A landscape with many valleys, sampled at points; each row gives a point and its height.
From any point a ball rolls to the lowest of the 2 points nearest to it. It stops when none of these is lower. Distance is the straight distance between rows; heights are no part of it.
bopug h=399: [157 116 159 140 156  95  95 123  79 158 105 165 127 121 132 222 108 138
 121  95]
rovi h=492: [165 155 154  92 124 147 156 160 136 141 145  95 157  99 138  86 141 145
 108 156]
Numig h=512: [198 134 144  95 149 136 150 159 158 154 134 123 171 108 143 108 147 137
 151 184]
fubet h=203: [152 103  99 106  90 180  97  92 111 111 122  95 143 154 126 145  84 128
 134 158]
mumit h=197: [134 115 123 119  92 153 137  56  95 147 132 132 149 137 118 145  90 120
  93 109]
Bemu h=196: [ 89 134 105 145 105 150 118 107 143 106 135 106  88 123 168 121 227 109
 163 104]
keri h=432: [ 83 126 167 142 127  95 164 158 150 197 158 141 124 118 124  95 154 118
 110 137]
vesen h=673: [165 124 143 105 107 123 151  99 130 163 127 151 168 116 127 109  97 149
  88 149]
gogi h=712: [143 140 150 124 150 134 134  69 139 161 147 100 143 169 183 127 118  89
 174 172]
masi h=696: [156 172 179  96 168 115 158 106 163 164 116 111 178 110 207 167 128 131
 107 112]
zumeg h=327: [154 195 132  96 148 137 111 140  71 137 153 116 137  95 167 202 161  81
 116  98]
Vabir h=360: [ 75 105 140 141  99 115 116  96 148 121  95 138  67 102 130  48 182 104
  69 103]
zipep h=513: [ 88 133 145 161 148  94 184 115 167 142 125 213 119 143 101 122 120 145
 128 125]
rige h=461: [107 115 125 154 134 101 109 189 163 104 107 202  88 132  87 107  78 152
 114 118]
Roro h=722: [125 162  84 123 114 181 106 142 107  81 150  79 114 112 118 145 196 104
 167 133]
vudok h=435: [ 91 136 134 116 144 101 199 151 157 121 164 159 130 105  99  59 104 149
 131 148]
rab h=614: [216 152 124 138 175 103 162 139 145 104  89 121 195 144 135 155 140 170
 179 123]
topa h=308: [160  71  99  87  94 186 102 111 159 115 120 138 139 131 122 100  97 162
 128 186]
mafev h=462: [ 76 126 105 125 135  98 185 162 154  77 142 142 100 117 110  79  86 159
 140 122]
gis h=208: [144  80 113 115 118 145  78  86 206 135 104 166  64 126 131  93 159 112
 125 124]
rubo h=721: [152 109 143 145 122 132 135  80 154 119 115  84 145 189 178 132  88 125
 188 170]
kab h=349: [142 105  95  86 105 187 115 112 109 112 123 144 150 115  80  81 110 155
  96 169]
Tifuz h=625: [196 169 120 166 176  69 157 145 115  86  88 135 180 160  95 149 120 173
 147 106]
sonat h=486: [ 85 119 142 168 145  71 164 153 193 122 103 218  92 144  99  98  68 160
 116 126]
figi h=603: [209 163 128 120 136 136 166 129 130  98 106  79 173 142 148 154 131 141
 181 127]
zag h=488: [ 93 114  74 104 129 115 151 135 164  56 107 158  96 119  78  80  81 155
 116 109]
gos h=182: [ 87 112 131 152 100 142 163  91 134 165 155 114 116 122 162 116 164 104
 132 107]
givu h=747: [111 138 150 156 137 129 125 169  94 147 169  74 104 104 167 162 185 104
 155 122]
Sunu h=661: [143  88 124  99 111 145 131  83 151 188 141 184 139 107 125 104 114 143
 101 189]
zimom h=688: [164 155 171 131 152  97 184 121 154 155 115 107 179 127 163 131 115 141
 130 105]
Kere h=558: [137 123 166 145 122 109 136 172 106 152 122 102 154 116 129 122 103 158
 114 138]
gup h=703: [172 142 163 128 167 103 150  86 153 178 105 107 172 150 184 135  97 109
 168 163]
Digon h=80: [142  87 105 112 113 152  64 112 163 118  98 174  68 126  95 124 152 121
  98 100]
tovum h=644: [158  99  98  91 123 170 104 107 144 144 157 157 128 112 127 106 149 136
 130 194]
sof h=216: [127 131 145 136 169 136  98  92 117 148 145 154 104 164 163 176 123  86
 179 151]
sosur h=736: [145 161 121 129 134 156 135 172 101 124 159  76 129 109 135 148 178 120
 170 134]
redit h=493: [129 125 144 128 129  91 187  80 166 201 153 125 141 137 168 135 135 101
 127 132]
temo h=290: [105 118 127 147 152 149  66  75 129 124 134 132  81 176 182 164 136  69
 154 112]
zun h=475: [135 164 156 109 119 122 168 107 156 182 163 116 154 103 192 124 159 108
  95 133]
bolas h=355: [164 191 147 101 143 124 128  88  88 137 131 121 138 128 180 204 132  96
 127  84]
Sazug h=695: [160 129 158 141 159  81 165 121 155 177 114 128 159 138 164 167 127 140
 171 133]
tozu h=207: [143 146  97 110 107 160 121 123  88 132 147 115 141 115 105 151 136 120
 105 114]
Tilad h=467: [109 143 136 124 122 147 152 186 116 120 157  85 131 102 114  80 137 143
 133 146]
Poku h=376: [171 140 146 136 154 108 118  92  79 161 116 118 152 133 164 198 101 119
 139 101]
Zadi h=635: [149 149 116 153 136  95 149 163 100  59 106 125 160 168  79 137 101 156
 154 116]
zigo h=426: [127 131 139 137 136 113 120 141  70 117 120 139 136 133 103 203 116 134
 130 102]
nuba h=296: [115  85 133 135  94 103 102 108 198 142  96 155  53 119 126  65 189 109
 109 102]
Lep h=663: [114 122 103 122  88 157  81 166  80  72 106  63 164 142  87 125  81 110
 107 133]
Dizon h=378: [ 71 131 113 127 149  96 148 180  89 103 152 147 102 102  93 106 120 135
 111 110]
los h=574: [ 81 101 129 155 131 112 128 145 198 143 132 155  84 131 134  99 203 115
 146 114]
sufak h=683: [193 146 152 116 127 121 183  88 155 144 121 149 183 142 156 142 112 141
 118 134]
Nikov h=430: [136 104 127 157 118 123 110 177 144  83  94 164 127 150  84 128  92 171
 121 154]
Sab h=682: [ 97 124 117 129  97 170  75 166  92  93 127  66 124 148  98 162 125 102
 127 105]
Zulaz h=78: [ 81 130 127 164 120 127 144  83 150 138 153 107 104 135 194 133 199  96
 175 117]
sapip h=306: [ 61 104 138 151  94 117  84 128  80 134 118 125 107 135 109 120  67 130
  59 102]
bivem h=647: [140 141  97 140 109 115 120 169  92  44 101  78 171 162  82 124  83 136
 132 127]
pil h=391: [127 136 102  94 125 169 134 165 114 104 138 144 127  97  68  82 133 148
 115 167]
Kefe h=544: [ 77 132 131 150 148 125 169 127 185 111 135 168 100 143  99 101 167 137
 135 115]
Sut h=265: [109 111 123 135 101 166 134 116 118 136 148 122 123 117 117 115 139 137
 120 120]
bav h=479: [ 72 116 166 178 123 118 127 160 122 121 133 104 103 163 129 132 104 134
 121  88]
fud h=281: [104 174  88 104 128 155 125 151  67 101 161 122 132 102  84 129 158  96
 120 115]
Lumoz h=362: [204 111 113 124 143 130 103 136  97 105  92 115 170 139 129 164 100 159
 162 158]
niram h=528: [204 127 135 118 165  95 125 156 172 154  96 118 200 124 161 118 129 167
 156 168]
kezi h=409: [ 86 125 156 130 149  84 154 192 132 148 166 150 117 104  97  78 132 145
 109 137]
fol h=284: [166 113 136 115 155 135 120  90 123 151 137 163 135 147 146 169 106 125
 163 156]
tenuz h=455: [112 156 164 125 122 114 160 151 128 180 167 143 135  80 161 102 177 117
  90 129]
riz h=396: [185 102 114 165 129 124 100 149 122  79  91 141 151 173  90 163  99 173
 139 149]
girim h=433: [ 87 121 110 108 130 151 130 166 117  93 141 108 111 111  99  51  90 151
 125 148]
Fupif h=483: [107 113  97 120 129  97 100 157 168  80  99 161  68 129  89  73  60 138
 112  94]
Zuzi h=573: [124 135 147 156 119 126 168 145 118 117 121  86 145 147 127 141 120 154
 143 117]
Kos h=191: [114 104 114 117 119 139  57 123 141 117  88 183  58 120  72 101 100 122
  60  95]
toza h=263: [142  96 103 125  85 193 115  98 174 101 115  87 137 148 123  97  98 144
 133 152]
bug h=128: [154 119 104  97 101 170 107  80  95 152 144 118 141 121 146 148 112 111
 113 146]
siru h=598: [ 85  99 126 136 129 113 128 140 166 174 171 166 109 106 148 105 211 113
 140 152]
pufo h=283: [155 174 117 103 145 134  97 171  62 118 149 113 127 106 110 216 165  93
 147 101]
zaru h=454: [ 95 127 123 145 132 128 126 155 107  92 125 140 118 155  98 154  92 143
 119 100]
kogos h=328: [194 125 136 102 155 138  78 102  83 143 114 130 144 151 146 164  90 125
 159 179]
gof h=589: [157 130 137 140 136 135 135 124 117 106 125  70 142 162 150 181 126 129
 183 119]
zim h=495: [ 95 104 178 204 107  80 140 126 131 147 112  94 140 169 149 153  88 138
 121  97]
nifat h=507: [134 140 180 147 100 101 184  71 152 199 133 100 173 130 168 114 102 129
  99 120]
meke h=257: [ 66 105 125 131 122 115  44 147 101 114 100 156  73 123  93 122  83 115
  53  79]
Lapef h=199: [124 151 108 121 145 136 121 153  72 124 157 154 111  98 119 179 206 104
 136 117]
buz h=291: [ 82 134 111 134 115 143 119 131 103 123 137 135 100 109 132 134 211 109
 129 106]
Nanob h=701: [ 88 152  89 125  89 171  83 128 119  77 121  56 112 123 105 134 173  88
 127 112]
Livog h=341: [135  90 128 138 123 152  86  99 177 132 121 117  85 180 177 137 113  89
 159 126]
leze h=543: [178 124 163 132 161  96 110 161 128 155  98  91 162 104 154 149 116 161
 150 143]
duz h=329: [ 61 129 102 110 116 129 124  84 124 114 111 130  86 106 106  61 146 108
  72 117]
fele h=622: [125 107 110 112 121 139 119 128 135 158 155 172 118  80 137 106 191 133
 121 156]
Zozo h=339: [ 67 174  76  94 141 108 137 169  62  99 175 130 110  69  93 111 128 106
 111  94]
kamo h=259: [ 85 128 108 117 108 143 122  66 102 140 121 153 116 112  93 112 109 119
  70 109]

Where does a ball stop that starts at each point below?
Tifuz | bug
zim | Lapef
niram | bug

Call two points neighbours if one is among the 2 nearest of the other. Go from one point of each pair to the other, from neighbour to neighbour, staying as low as possible. Name the highest point that can't be avoided.
bug, Digon | sapip
Lapef, bug | buz
bug, sof | zag
Zulaz, bug | Sut
